Each row is a point on a landscape with many valleys, with its height.
From any point a ball rolls to the lowest of the 3 points nearest to it. It stops when none of these is lower. Distance is the straight distance between rows; heights are no part of it.
Q67 h=33.8: [ -8   8  -4 -11   9 -21   4   2  11  -6  -3  -4  18  -4  -9  11   8   1
 -11   8  -6   2  12   2  -4   9 -21  -5   0   7 -24   4  -7   9  -1  -2
   1  -2  -4  -4 -21  -3  -4   1   8  22  20  -4   1 -13  -2  -4]
Q898 h=18.1: [-10  15   0  -7  -2   5   8  12   4   7  -8  -8   2   2   0  -9   4   3
  -4   4   8   5  -5  -5   5   5   7   3   3   0   0   4   5  11   5   9
  -2   9  -7 -12  -8  -4   6   1   0  -3   0  -2  -7   0   4  -1]
Q862 h=19.6: [  7  -7   2  11   0   7  -7  -1  -4   2   1  -5 -16   1   3  -3  -1  -2
   9  -3  -2  -2 -12  -3   1  -4   7  -4  -5   1   5  -2  -5  -5  -5  -5
   3  -1  10   7   4  12   2  -8  -2  -1 -13   2   6   9  -2   5]
Q566 h=30.3: [-13   7  -8  -8   8 -13  14   4   6  -2   2  -4  14   0 -12  13   9   4
  -1   8   3  11  19   4  -2  11 -11  -9   6   8 -11   2  -6   5  12  -4
   3  -5  -4 -17 -18 -11  -4  -1   1  18  13  -2 -11 -10  10   6]
Q791 h=41.9: [ 12 -15   6  15   0   0 -10 -12 -12  -3  13   6 -17   6   8  -3  -8 -16
   9  -6  -9 -13 -23  -3   0 -14   0  13 -17  -6   3  -5  -2  -9  -8  -9
  -1   4  -2  19  14   9   2  -7  -1   1 -15   4  21  11  -3  19]
Q19 h=47.2: [-13  15  -2  -2  -1   2  15   6   6  -1  -4  -4  12   0  -2   7  12  11
  -8   4   9  11   5  -7  -1  16  -4 -13  10   6  -4   0  -1   8   5   0
   5  14 -13 -16 -19  -5   5  -6  -6   8   4   3  -4  -9   7   8]
Q257 h=38.2: [ -5   5  12 -12   1   0 -11  -1   5   3  -5  -4 -11   0   2 -13  -2  -4
  -2   8  -6 -10 -23   1   5  -5  -4  11 -10  -4   2   1   8  21 -12  12
  -6  19 -12  10  -5  -1   9   6   8  -4  -3   3   3   6  -3  -4]
Q268 h=41.4: [ -4   0  17 -10   5  -9  -8   0   8   0  -4  -1 -13   0   2   1  -1   1
  -1   7  -9   0 -16   6   6  -6 -11  -5  -3   7  -3   2   0  14  -8   8
   1  16 -10   9  -9   6  10   2   5   7   1   5  10   3   0  -2]
Q613 h=28.4: [ -2   9  13 -14  -1 -18 -10  -3  15  -1 -12  -4   6   0  -6   2   4  -1
 -17   8  -4   3 -13   8   1   6 -15  14  -7   2 -11   5   4  17 -11   9
 -11  17 -20   7 -11  -8   2  20   8   7  13   1  19  -2 -10  -6]
Q279 h=21.6: [ 10  -2  -2  15   7   4   0  -1  -1   5   1   8  -4   1  -8  18   4  15
   8  -7   5   7  11   6  -1   1   4 -16   7   4   8  -1 -10 -15  10  -3
   3 -11  15  -5   0   0   0  -4  -9  10  -6   2  -6  -1   6   7]
Q99 h=30.7: [ -7   7   7 -13   5 -22  -3  -1  12  -5  -7   0   8  -2  -6   8   4   2
 -13   9  -8   2   1   6   3   4 -22  -2  -1   8 -18   4  -1  11  -5   4
   0   6 -12   3 -16   0   1   4   6  18  18  -2  11  -9  -4  -3]
Q966 h=33.7: [ -5   1   2 -14  10 -28  -4   2  14 -10  -1   4  15  -4 -12   9   5  -3
  -7   8 -10   1  17  11  -1   2 -28  -3  -2   8 -27   8  -8   3   0  -2
  -2  -9   0  -2  -9  -5  -9   7   7  26  24  -7   4 -13  -2 -15]
Q82 h=42.3: [-12  17  -8  -7   2  -8  10   8   7   0 -11 -13  25  -3  -6   6  11   0
 -11   5   5   7  12  -5  -7  23  -5  -8   6   4  -9  -1  -8  10   6  -3
   0   7 -15 -18 -26 -14  -4   6   0  14  13  -2  -5 -16   3   8]
Q998 h=24.3: [ 10  -2  -7  10   1  10   3   2   2   6   4  -1  -3   0  -6   9   0  11
  12  -3   8   2  14   9   0   2  16  -6   7  -3  14  -7  -2 -16  17  -2
   3 -18  16  -8   7 -11   0   3  -7   0  -1   2 -13  -1   1   0]
Q620 h=25.1: [ -4  11   6 -15  -1 -21 -13   9  12   1 -13  -8  17  -2 -10  -1   5  -2
 -22   8  -5   3   4   4  -4  16  -6   8 -10   2 -22  12  -1  13  -3   0
 -19   0 -18  -5  -7 -12  -9  25  11   6  20  -5  10  -8  -8  -9]
Q983 h=32.7: [  2   4   8 -11   4 -25  -6 -10  21  -8  -7   6  10  -5  -9  10   7   0
  -8   7 -19   1   0  11   0   1 -34   8  -3   7 -27   2  -5   7  -9   0
  -2   5  -9   4 -13  -5  -2  11   7  24  27  -5  16 -11  -5 -12]
Q430 h=12.4: [  0  -5   7  -7   8  -8  -6   8  -1   6   6  -3  -7   4  -8  -1  -5  -3
   9   6   2   5   7   6   3  -7   0  -5  -4   1  -5   5  -4  -3   8   5
  -3 -11  17  -3   4  -3  -2  -2   1   5  -1  -7 -12   3   0  -3]
Q598 h=12.2: [ -2   8   0 -14  -6   4  -6   1 -14   6   1   6   3  -8   5 -16 -16 -10
   2  -2  -3  -1   8  -2  -6  -3   0  20 -13  -9  -8  14  17  14   5  14
 -18  -9   2  -7  11  -3 -10  11  14 -22   5 -21 -21   0   5 -15]
Q283 h=37.0: [  2  -7   9  -9  -2   5 -12  -7  -4  -2   2  -2 -14  -1   4 -18 -12 -14
   6   9 -10 -11 -20  -1   2  -8  -1  17 -14 -10   2  -3  10  20 -13   8
  -7  10  -4  15   3   3  -3   3  11 -10  -8   0  -2   7   0  -5]
Q767 h=47.3: [ 10  -8  -9  27  -2   9   8  -9 -14   1  -3   6  -9   6  16   7   0   2
  -2 -22  11 -12 -13  -7  -3  -4   7   2   0   7  16  -1 -11 -20 -14  -5
  11   5   3  17  10  23   7  -5  -8  -8 -11  12  19   9   1  12]
Q453 h=35.0: [ -1  13  -7  12  -8  25   9   5   8   2  -7  -1  -5  -3   7  -9  12  13
   0  -5   9   2 -13  -8   1   8  13  -9  14   3  11  -4   1   0  -3   4
   5  20  -9  -6  -3   6  11  -9  -8  -8  -7  10  -1  -1   8  -6]
Q495 h=21.3: [ -2  -3   7  -2   6  -6  -1   4   2   2   0   3  -6  -1  -7  10   3   7
   4   2  -3  11   4   3   5  -3  -5 -18   3   6  -7   3  -8  -2   4   2
   4  -1   8  -3  -6   5   1  -8  -2  12  -3  -2  -1   1   5   3]
Q315 h=32.9: [  7  -4 -22  24   1  14   7  -5  -3   1  -2   3   5   1   7  10  -4  14
   7 -11  10 -17  16  13  -2  -1  14   2  12  -3  37 -13   1 -27   8 -11
  13 -17   5   3  13  -7   6   4 -14  -8   1  11  -9   3  -7   9]
Q58 h=34.5: [  4   5 -14   6 -13  25  11   6   3   0   2  -6   1  -6   6 -16   2   5
   4  -3   6  -2  -5  -5   1   0  17   7  12  -6  15  -9  13   2   6   1
   1   1  -2  -7   3  -2   2  -4  -2 -16  -7   6 -11   1   2 -11]
Q113 h=44.0: [  1 -10  26 -13   6 -18 -15  -5   9  -2  -1   5  -6  -1  -4   3  -4  -8
   5   4 -18   0 -10  14   5 -18 -25  -5  -6   6  -8  -1  -6   2  -7   9
  -1   9  -2  10   1   1   5   9   3  17   7   2  15   0  -2  -6]
Q919 h=31.5: [ -5   4   2   5   2  12   9  -3   1   0  -5  10  -6   1   3  10  11  20
  -6  -7   0   7  -2 -11   2  10  -6 -23  12   7  -2  -1 -10  -1  -8   4
   9  18  -5  -3  -9  14   9 -11  -6   6  -8   9   3   0   9   4]
Q665 h=41.3: [ -8   3  12 -12   7 -10  -4   6   7   3  -6  -3  -5   2  -4  -2  -2  -1
  -4   8  -3   1  -6   7   7  -4  -9  -1  -6   5  -6   9   1  13  -3   8
  -3   5  -4   3  -5   1   5   2   5   5   4  -2   1   3   1  -2]
Q284 h=24.4: [ 16  -6  -9  15   0   4  -3  -6  -5   0  11   1  -4   5   2   6  -4  -1
  10  -7  10  -5   4   3   0  -6  11  12   0  -7  15  -3   3 -18   5  -9
   0 -19  18   9  19  -1  -4 -10  -2  -6 -10  -3   2   4  -4   9]
Q74 h=56.3: [-14  18  -4 -16  -3  -9  -3  14   0  10 -12 -12  28  -5  -7  -7   6  -8
 -18  -2   2  14  15  -2 -12  19   8   4  -8  -1 -12   9  -3   6   4  -5
 -17  -6 -20 -21  -9 -23 -13  30   9  -9  16 -11  -9 -11  -3  -5]
Q794 h=35.7: [  1   5 -10   3  -7  19  12   8   5   4   3  -7   2  -5   2 -12   3   6
   6  -2   5   2   2   0   0   1  18   5  11  -5  13  -9  11  -1  14   4
   1  -5   2 -14   1  -8   5   3  -3 -12  -4   2 -16   1   5  -9]
Q333 h=40.3: [ 10  -7  16  11   7  -5 -11  -2  -4  -1   3  10 -12   0   3  12  -3   3
   9  -8 -10  -1  -7   1   1  -8  -7 -18  -4   4  -4   3 -14 -15  -4  -3
   3  -3   8   8  -1  14   5  -6  -4  14 -11  -3   9   5   0  11]
Q842 h=37.6: [ -9   1  -3   3   6   2  13  -5   2  -1   4   7   3  -5  -7  20  11  18
  -6  -1  -3  15  14  -5   1   8  -9 -25   9   6  -8  -2 -14  -3   0  -2
  13   6   0 -10 -15   5   5 -10  -6  14  -1   3  -3  -3   8   6]
Q652 h=45.4: [ 13 -10   8  19   6  -4  -9 -10  -9  -5  13   7 -16   6   7   1  -6 -11
  12 -10  -8 -13 -15   0   3 -14  -1   9 -13  -3   1   1  -6 -18  -8 -11
   1  -7   4  16  15  14   2  -6   0   8 -14   0  17   9  -4  18]
Q591 h=22.4: [ -9   3  -2 -13  10 -16   7  11   3   1   5   0   5   5 -13   5   0  -2
   4   7   6  13  21  10   0   3  -4  -3   3   6  -9   8  -4  -2  16   2
  -3 -12   6 -18  -3 -15  -5   6   3   8  13  -5 -17  -6   9  -2]
Q724 h=39.0: [-12  15   8  -6  -2   0   1   2   7  -1 -12  -1  -1   3   7   1  10   8
 -13   8   6   4 -14 -11   3   9  -4 -10   5   3  -3   4   2  15  -8   9
   2  29 -22   2 -18   1  13  -2  -6   3   2   5   9  -4  -2   4]
Q454 h=34.8: [ -4  -1   3   6   6   6   8 -10  -6  -4   2  19  -1  -4  -1  22   8  23
 -11 -12 -12   5   3 -12  -3   2 -12 -28   9   6 -10  -2 -21 -13 -13   2
  14  11   6   0 -12  16   9  -6  -5  13 -11   2   3   3   4   7]
Q693 h=29.7: [ 14  -7   2  15   5  -2  -8  -6  -6  -2  14   1  -9   8   1   2  -6  -8
  11  -5   3  -7  -2   0   2 -11   6  10  -8  -6   5   1   1 -16  -1  -9
  -1 -18  16  10  21   5  -5 -11   0   1 -11  -8   7   6  -3  12]
Q559 h=43.9: [ 13  -5  13  16  10  -8 -13  -3  -4  -2   9   5 -14   3   3   4  -5  -5
  13  -6  -6  -6  -6   4   1 -12  -2  -3  -9   0  -1   4  -8 -18  -4  -9
   0 -13  12  11  10   8   1  -7  -3  13 -12  -7   8   7  -1  13]
Q173 h=42.5: [ 11 -14 -13   7 -16  16   1  -5 -13  -2   6   3   2   2   8  -5  -8  -7
   3  -6   4  -6  -4  -7   2  -8  16  12   6  -9  18  -8  15  -2   3  -6
  -2  -4   7  11  17   3  -9 -13  -2 -22 -12   5   6   6  -6   0]
Q159 h=2.9: [-13  18  -1  -6  -1   4  18  14   7   7  -5  -8  17   2  -2  -8   4   3
  -4  -2  12  13   4  -1  -1  11  10   3   6   1   1  -2   6   5  15   5
  -3   3 -12 -25 -12 -15   3  10  -4  -4   5  -3 -14  -7   8   1]
Q650 h=37.5: [  7  -9 -15  16 -11  17   3  -5  -7   2   0  -1  -6   0   9  -5   2  -2
   1  -9   7  -6  -9  -6   1  -2  15   5   3  -2  17 -10   4  -7  -4  -8
   6   3   7   9  12   9  -1 -12  -7 -17 -14  11  10   8  -4   1]
Q127 h=37.8: [  2  -6  17   1   3  -3 -10  -2  -1  -1  -2   7 -16  -3   2   6   1   6
   3  -2 -13   1 -13  -2   2  -7  -9 -18  -3   6  -4   0 -12  -3  -8   2
   4   9   1   9  -7  14   9  -5  -1   9  -9   4  11   5   1   4]
Q369 h=26.1: [-11   7   1 -10   4  -2   8  12   2   6   0  -6   2   2  -5  -5  -1   0
   1   4   5   8   6   3   4   1   5   3   1   3  -3   7   3   7  11   7
  -2  -4   4 -13  -3  -6   1   4   4  -2   5  -5 -15  -1   5  -3]
Q863 h=41.6: [ 11 -19   5   5  -7   2 -11 -11 -15  -4  11   5 -13  10   6 -10 -15 -20
   9   0  -7 -11 -14  -8  -1 -13   6  17 -15 -11   5  -6   8   3  -6  -4
  -4  -3   5  16  18   4  -7 -10   1  -7 -12  -3  13   9  -2  13]
Q155 h=42.4: [  8 -11 -12  17 -11  17   1  -9  -9   2  -1   3 -15   3  12  -5   1  -5
  -2 -14   3 -11 -20 -12   1  -2  12   4  -2   1  13  -6  -2  -8 -15  -9
   8  13  -2  17  11  14   2 -10  -7 -17 -14  15  18  11  -2   4]
Q462 h=6.7: [ 12  -8  -1  13  -3   6  -5  -4  -6   0   6  -2 -10   4   4  -2  -4  -7
   8  -3   1  -5  -6  -3   1  -8  11   7  -5  -5   9  -4   2  -9  -1  -8
   0 -10  12  11  13   8  -4 -11  -1  -6 -14  -1   6   9  -4   8]
Q290 h=40.2: [ -4   4   7  -4   0   5  -4   4   4   2  -6  -5 -15   1   6  -8   2   2
   2   6  -1  -4 -18  -6   6   0   3  -1  -3  -1   2   2   4  14  -7   7
   1  15  -7   4  -6   6   9  -4   3  -3  -7   4   0   6   1  -3]
Q48 h=28.7: [  5   2  -7  16  -2  20   7   1   2   4  -5   0  -7  -3   4   3   9  13
   3  -8   7   3  -3  -2   0   5   8 -13  10   6  13  -4  -6  -8   1  -1
   6   5   4  -4   0   9   5  -6  -8  -4  -8  11   0   2   5  -2]
Q734 h=37.7: [  1   4 -10   4  -4  17  16   6   7   2   1  -2   4  -3  -2  -4   2  13
   6  -2   5   0  10   8   0   4  20  -3  13  -4  14 -13  10  -7  20   0
   4 -10   2 -19   1 -10   5   8  -8  -9  -1   6 -18  -3   5  -9]
Q25 h=39.3: [  9 -22   0   6  -9   8  -9 -12 -14  -1  10   8 -17   8   7 -11 -12 -19
   7  -2  -9 -11 -27  -7   2 -12   5  16 -15  -9   6 -10   5   5 -10  -7
   0  10  -5  20  12   5  -3  -8   0 -10 -15  10  21  12  -2  15]
Q751 h=33.3: [ -7  10   5 -10   4 -15   1 -14  14  -9  -6   0   8  -8   0  17  10   8
 -14  10 -12   1  -2  -3  -3   6 -24  -7   3   4 -22  -2  -3   8 -15   1
  11  14 -13   3 -25   3   9   3   5  23  18  -2  15 -11  -6  -2]
Q759 h=37.9: [  5  -8  23   0  11 -15 -17   2   0  -1   6   1 -10   4  -4   0  -6  -9
  13   2  -9  -3  -1   6   0 -17 -10 -11 -10  -1  -7   4  -7  -9  -1   2
  -1  -8  12   9   8   1   1  -2  -2  16  -1  -7   1   2  -3   2]
Q72 h=41.8: [  9 -18  -4   0 -20  13  -4  -8 -17  -6   4   7  -4   8   9 -16 -17 -14
   6   0  -2  -5 -14 -11   4 -10  16  15  -3  -9  12  -5  20  12  -4  -2
  -4   1   0  12  14   5 -12 -10   2 -24 -11   2   9   8  -1   0]
Q676 h=32.5: [  4  -3  -9   7 -11  20   2  -1  -1   0  -1  -5 -10  -1  10 -15   0  -2
   5  -2   2  -5 -16 -12   5   0  16   8   4  -5   9  -6   9   6  -6  -2
   3   8  -2   5   4   7   0 -12   0 -16 -12   7   0   7   1  -6]
Q813 h=39.8: [ 11 -15  -8  10 -13  12  -4  -8 -12   0   5   4 -10   6   8  -9  -7 -11
   2  -5   0 -11 -16  -9   3  -8  13  12  -6  -6  11  -6   9   0  -6  -9
   1   3   2  16  15   9  -5 -14  -3 -14 -15   7  16  12  -4   7]
Q53 h=35.2: [ -3  -8  18  -5   5 -14  -7  -6   3  -5   3  13  -5  -5   0  18  -1   5
   0   0 -19   3  -2   2   4 -10 -21 -23   1   4 -13   0 -11  -6  -7   2
   9   6   2   5  -9   8   9  -3  -2  19   1  -3  12   1  -1   4]
Q136 h=38.8: [  4  -5 -22  18 -14  24   8  -2  -5   1   0  -2   1  -5  10  -7   2   2
   1 -11  10  -8  -2  -1   0  -2  15   4  13  -3  25 -13   5 -11  -1  -7
   8   2   1   6  13   2   1  -8 -10 -20 -10  16   2   7  -4  -4]
Q920 h=33.2: [  9  -3 -10  20  -3  16   3  -4  -3   4  -5  -2  -8  -1   5   3   4   6
   3 -11   8  -2  -4  -2   0   0  11  -4   6   3  16  -5  -7 -12  -3  -7
   5  -1   9   6   7  11   2  -7  -6  -8 -11  10   5   5   1   2]
Q190 h=30.0: [  4  -7  13   2   6  -4 -11   0  -1   0   3  -1 -16   2   1  -3  -6  -5
   9   2  -7  -4  -8   1   2 -10  -2  -8  -8   1  -1   1  -7  -3  -3   0
   0  -1   9   9   2   8   3  -6   0   7  -7  -2   4   7  -2   2]
Q260 h=34.3: [ -6  -4  11 -13   8 -24  -4  -4  10  -8   2   8   5  -3  -6  13   0  -2
  -3   8 -14   4  10   7   6  -8 -27 -13   0   6 -20   4  -8  -1  -2   0
   6  -1   2   2 -10  -1   0   0   1  23  16  -4   7  -7  -2  -6]
Q790 h=32.2: [-13  17   1  -5  -1   1   8   6   6   0 -10  -5   8   2   3   2  11   8
 -10   6  10   8  -6  -9   2  13  -1 -11   8   4  -3   3   0  12   0   5
   3  22 -19  -9 -18  -2   9  -5  -6   3   3   1   2  -6   2   6]
Q274 h=18.2: [-12  12   5 -17   4 -12  -2  11   2   8  -5  -4  10  -1  -5  -9  -2  -4
 -13   6   1   2   4   3   1   4   0  15 -13  -1 -12  16   6  12   2   8
 -13  -3  -7  -8   3  -7  -2  16  10  -5  13 -10  -7   1  -3  -8]
Q343 h=43.3: [ -8  -1  15 -17  10 -18  -7   5   8   0  -1   0  -1   3  -9  -2  -5  -4
  -3   8  -6   2   3  12   6  -7 -15   0  -9   7 -13  11  -2   7   0   7
  -6  -2   0   3   2  -1   0   6   7  10  11  -3   0   1  -2  -9]
Q861 h=22.7: [-11  16  -7  -2  -2  -6  20   6   8   0  -8  -7  27   3  -6   1   8   1
  -5   0   7   9  16  -1 -11  25   7  -6   8   2   2 -11  -1   3  20  -8
   3  -2 -19 -33 -23 -22  -4  14  -8   6  13  -1 -16 -15  12   7]
Q867 h=34.7: [  3  -9 -26  17  -8  21   9  -5 -10  -2   1   6  11  -2   8  -3  -6   6
   1 -13   7 -16  12   8  -2  -7  12   5  14  -8  39 -16  14 -20   8  -8
   9  -7  -2   9  16  -8   3  -4 -15 -25  -5  14  -6   7 -11   5]
Q758 h=23.8: [  6  -2  -3  19   2  12   7  -5  -4   3  -4  13  -3  -3  -2  18   9  21
   1 -14   4   6   8   0  -2   6   0 -22  13   6   8  -4 -17 -12   0   2
  10   4  10  -4  -5  10   3  -5 -11   7 -10   9   0  -1   8   5]
Q851 h=27.8: [ -3   4  12 -17   7 -26  -9   5  15  -5  -7   2  12   0 -12   1   2  -2
 -13   8  -9   2   5  13   0   5 -21  11 -11   5 -22  12   0   7  -3   0
 -14  -3 -12   1  -1  -6  -7  17   9  15  24  -2   8  -7  -5 -13]
Q897 h=43.4: [ -9  14   1 -10  -4 -13  -5  -1   9  -2 -21 -14  16  -4  -2   1  11   0
 -21  10   5   0  -3  -6  -1  24  -6  -7   3   1 -13   0  -4  16  -8   4
  -6  22 -23  -1 -28  -8  -1  17  -1   5  12  -1  13 -12 -14   0]
Q884 h=40.4: [  8 -14 -17  11 -19  21   3  -6 -10   1   2   4  -3   4  12 -12  -4  -7
  -2  -9   4 -11 -17 -12   2  -7  16   9   7  -5  16  -8  14  -1  -6  -7
   5  10  -2  14  14   6  -5 -15  -7 -26 -13  14  13   8  -4  -1]
Q239 h=21.8: [-10  11   3 -17   7 -22  -7  16   6   2  -5   0  20  -3 -11  -2   3  -6
 -14   6  -1   8  18   6  -9  12  -7  10 -12   4 -21  18  -2   5   2  -4
 -18 -12 -11 -14   2 -13 -10  23  15   4  24 -10  -5  -9  -1 -11]
Q777 h=31.0: [ 13  -5 -16  23   2   9   3  -5  -5   2   2   2   0   0   5  14   0  10
   7 -12  12  -9   8   9  -1  -3  10   5   7  -1  26  -9  -1 -25   3 -11
   7 -17  13   7  14   0   1  -4  -8  -4  -6   5   0   2  -3  11]
Q393 h=52.8: [ 18  -9   4   9   5  -4 -11  -5  -9  -7  19   2  -6   9   2   0 -12 -13
  14   2   6  -7   8   0  -4 -13   4  16  -8 -12   1   3   8 -14   2  -6
  -4 -24  20   9  27  -5 -11 -10   2  -3  -6 -17  -4   1  -4   7]
Q747 h=50.9: [-13  19  -5  -3   6  -2  11  -7   8  -7  -1  -8  16  -9  -1  18  20  15
 -16   7  -3   5   6 -16  -9  16 -12 -18   7   4 -19  -3 -11   3 -15  -3
  15  14 -15  -7 -30   2  12  -3   0  20  10   0   2 -13  -2   6]
Q671 h=44.4: [ 11 -10  -9   3 -12  12  -1  -4  -9  -3  11  -2   1  -1   4  -4  -9  -5
  10   0   5  -1   9  -1  -2  -6  15  12   5 -11  13  -6  12  -6   8  -3
  -5 -19  17   2  15  -5  -9  -4   2 -17  -5  -5 -10   1  -3  -3]
Q324 h=21.1: [  2  -4   5  -7   5  -3  -6   6  -5   4   9  -2  -5   4  -7  -5  -8  -7
  11   7   5   3  14   4  -3  -8   5   5  -5  -5  -4   5   0  -4  11   6
  -5 -17  21  -7  12 -10  -5   3   4  -3   1 -13 -20   0   1  -7]
Q590 h=16.5: [ -1  -1   3  -9   3   0  -2   5  -4   5   3  -4  -6  -1  -3 -10  -8  -6
   8   4   1   2   5   3   0  -4   5   7  -5  -4  -2   4   3   4   9   9
  -5 -12  14  -4   6  -2  -2   2   6  -7  -1 -12 -16   3   2  -8]
Q108 h=40.0: [-13   9  -6  -5   8  -8  13  -5   7  -7   5  -3  13  -7  -6  19  13  11
  -8   7  -4  11  14  -5  -3   9 -15 -16   6   7 -18   1 -11   6  -2  -3
  11   4  -6 -10 -23   1   4  -7   1  21   9   0   0 -10   4   6]
Q625 h=38.9: [  6  -5 -18  24  -8  19   9  -6  -8   3  -5   1  -5  -2  12   1   4   4
  -1 -18  13  -8  -8  -5  -4   0  10  -3   8   5  23  -8  -7 -15 -10  -5
  12   8   2  10  11  14   5  -7 -10 -15 -10  18  10   6   0   1]
Q192 h=39.4: [ -6   2  15 -14   6  -8 -11   1   7   4  -4  -2  -8   0  -4 -10  -5  -5
  -3   7  -9  -7 -15   8   6  -7  -8  10 -13   0  -4   5   5  17  -8  12
  -7  11  -7   8   0   0   6  10   9   1   3   0   2   4  -3  -7]
Q881 h=17.1: [ -9  -1   7 -18  15 -30  -5  12   2  -1   4   6   9   3 -15   3  -1  -8
  -1   9   2   6  25  13  -3  -2 -19   1  -7   6 -21  18  -5  -3   4   1
  -9 -15   3  -9   9 -11 -12  14   8  12  21  -7 -12 -10   0 -15]
Q478 h=54.4: [-14  19  -5  -9  -6  -5   6   7   4   4 -18 -17  26  -2  -4  -4  10  -4
 -16   4  10   9   4  -8  -6  25   1  -9   8   1  -5  -3  -8  10   2   1
  -3  15 -24 -19 -24 -15  -6  14  -4   0   9  -3  -5 -14  -2   4]
Q977 h=18.9: [-10   8  -5 -15  12 -26   2  12   6  -2   2  -1  18   0 -14   5   6  -4
  -6   6   4   7  25   9  -5   9 -15   0  -1   7 -17  13  -6   2  10  -3
 -10 -15  -2 -15  -7 -14 -11  13  10  14  21  -7 -14 -13   6  -7]
Q469 h=21.5: [ -6   8   1 -12   0   5   3   7  -2   7   0  -5   1  -1   1 -14  -6  -5
   0   2   1   0   0  -1   2  -1   7  13  -4  -5  -3   7  10  12   5  12
  -7  -2   5  -8   3  -3   0   6   7 -11   1 -11 -16   3   2  -7]
Q105 h=8.7: [ -3   0   6 -16   3  -2  -7   3  -7   5   4   2  -3  -2  -2 -13 -12 -11
   5   5  -3  -3   9   3  -2  -6  -1  15 -13  -7 -10  12   7  10   3  13
 -12  -9  11  -2  13  -3  -5   9  10 -12   5 -16 -21   2   0 -13]
Q47 h=14.5: [-11   2   6 -19  10 -16  -4  11  -1   5   4   1   4   1 -10  -5  -5  -7
   0   7   2   5  15  11  -1  -3  -7   7 -11   1 -15  15   0   4   6   8
 -10 -12   6  -8  11  -8  -4  13   8  -1  13 -12 -16  -2   0 -13]
Q384 h=36.3: [ -9  12   2 -10   1 -14   0   3  10  -4 -13  -8  14  -1  -2   8   8   3
 -17  10   1   3   0  -2  -1  14 -11  -6   3   5 -14   4  -2  16  -4   4
  -1  13 -17  -2 -24  -3   2   4   3  13  14  -2   8 -10  -6   2]
Q636 h=45.8: [  7  -5  -8  -3 -13  15   2   0  -9  -2   6  -3   0  -2   6 -15 -12  -7
   8   3   2   0   0  -5  -2  -5  14  14   2 -10   8  -5  17   6   5   3
  -7  -9  10  -2   8   0  -8  -4   6 -19  -7  -7 -13   1   2 -10]
Q263 h=53.3: [-14  15  -3 -13   4 -15   7  14   4   4  -8  -9  22   0  -8   1   5  -5
 -12   4   7  10  12   4  -5  14  -3   2  -1   5  -9   9  -1   8   7   0
 -10  -4 -11 -16 -13 -14  -8  15   7   4  14  -6  -9  -9   3   1]
Q331 h=32.8: [  4 -12   8  -1   1   0 -14  -4  -5  -1   4  -4 -17   2   2 -11  -9 -12
  10   5 -10  -9 -13   1   1  -9   3   6 -12  -4   0  -3  -1   4  -6   0
  -1   1   6  13   7   6   0  -5   5   1 -10  -2   4   9  -3   3]
Q334 h=36.5: [  7  -4 -19  15  -8  24   9  -1   2   1  -1  -1   3  -7   5  -5   3  10
   4  -5   5  -6   8   6   0   1  18   1  13  -5  26 -15   5 -14   9  -4
   7  -8   4  -3   8  -6   2   0 -10 -17  -4  12  -8   2  -3  -7]
Q128 h=45.9: [ 14 -12  -5  -1 -22  13  -1  -5 -22  -8   9   4   7   0   8  -8 -21  -9
  10  -2   6   3   5  -5  -3 -12  14  14   6  -8  16  -3  26   2   9   1
 -11 -15   7   3  17  -1 -15  -1   4 -28  -4  -6  -6  -2   0  -7]
Q205 h=20.6: [  4  -9   9  -8   3  -2 -14  -1  -8  -2   5  -1  -8   2  -1 -14 -14 -16
  10   7  -6  -4   1   2  -2 -10  -1  11 -13  -9  -5   2   3   5  -1   6
  -8 -10  15   7  15   0  -7  -1   6  -5  -3 -13 -12   5  -2  -6]
Q568 h=27.0: [  6  -2   4  16   2   9   0  -3  -6   1  -5   8 -12  -1   4   9   5  13
   0 -12  -1   1  -6  -5  -2   1  -1 -19   7   8   4  -1 -16 -11  -8   0
   5   6   6   6  -2  19   5  -8  -6   4 -13   7   8   5   5   6]
Q522 h=62.4: [ -5   8  -4   6   1  11  18   5   9   3  -2   2   5   0  -5   6  11  14
   3  -2   7  11   9   2   3  11   5 -11  14   5   7  -6  -1   0  16   2
   6   5  -3 -20  -7  -6   5  -1 -11   3   1   9  -9  -5  12   1]
Q691 h=34.6: [ 16  -8  -8  21   8  -3   0 -10  -9   0  14   8  -8   7   6   9  -4  -1
   9 -15  11 -14   1   5   6 -13   2  15  -2  -4  11   3   3 -24  -1 -12
   5 -16  13  13  24  10  -2 -12  -2  -2 -13  -5  11   4  -2  17]
Q833 h=35.6: [ -9   0   9  -8   5  -9   4  -9   5  -7   3   9   0  -7   0  18   7  11
  -9   5 -16   7   0  -5   3  -2 -21 -21   6   7 -17   0 -10   0 -12   1
  15  10  -5   1 -18   8  11  -6   0  17   5   0  10  -2   0   3]
Q841 h=37.4: [  5 -13   0   3 -10  11  -8  -8  -6  -1   3  -2 -17   3   8 -14  -8 -12
   6   2  -6  -7 -21  -8   3  -5   9  11  -7  -7   6  -6   7   9 -11  -5
   2   9  -1  15   6   9  -2  -9   3 -12 -14   6   8  10  -2   1]
Q648 h=28.8: [  3  -1  -4  11  -5  17   1  -2   0   1  -5  -4 -17   1   8  -7   5   3
   3  -4   1  -3 -18 -10   1   1  11  -4   3   3   7  -2  -4   0 -11  -3
   7  12  -2   6   1  13   5 -10  -4  -8 -13  11   6   7   2  -2]
Q816 h=45.7: [  9  -9 -14   0 -19  19   5  -2 -11  -7   7  -1   7  -5   7 -12 -11  -1
   6  -3   3  -1   8  -3  -4  -6  15  12  12 -11  20 -11  21  -1  11   0
  -5 -14   3  -3  12  -7  -7   0   1 -25  -7   2 -11  -1  -3  -9]
Q936 h=30.2: [ -4   3  -2  -6   3   1  11   9   4   7   3  -4   1   3  -8   1   1   7
   8   2   6  10  13   6   2   3  10  -1   6   1   3  -2   2  -2  20   5
   0 -11   8 -20  -1 -13   1   8  -3  -2   4  -2 -20  -2  10  -2]

For each start below, name the point where the ball stops.
Q842 => Q430
Q454 => Q430
Q936 => Q105
Q74 => Q105
Q794 => Q462
Q983 => Q105
Q613 => Q105
Q665 => Q462
Q268 => Q462
Q867 => Q462
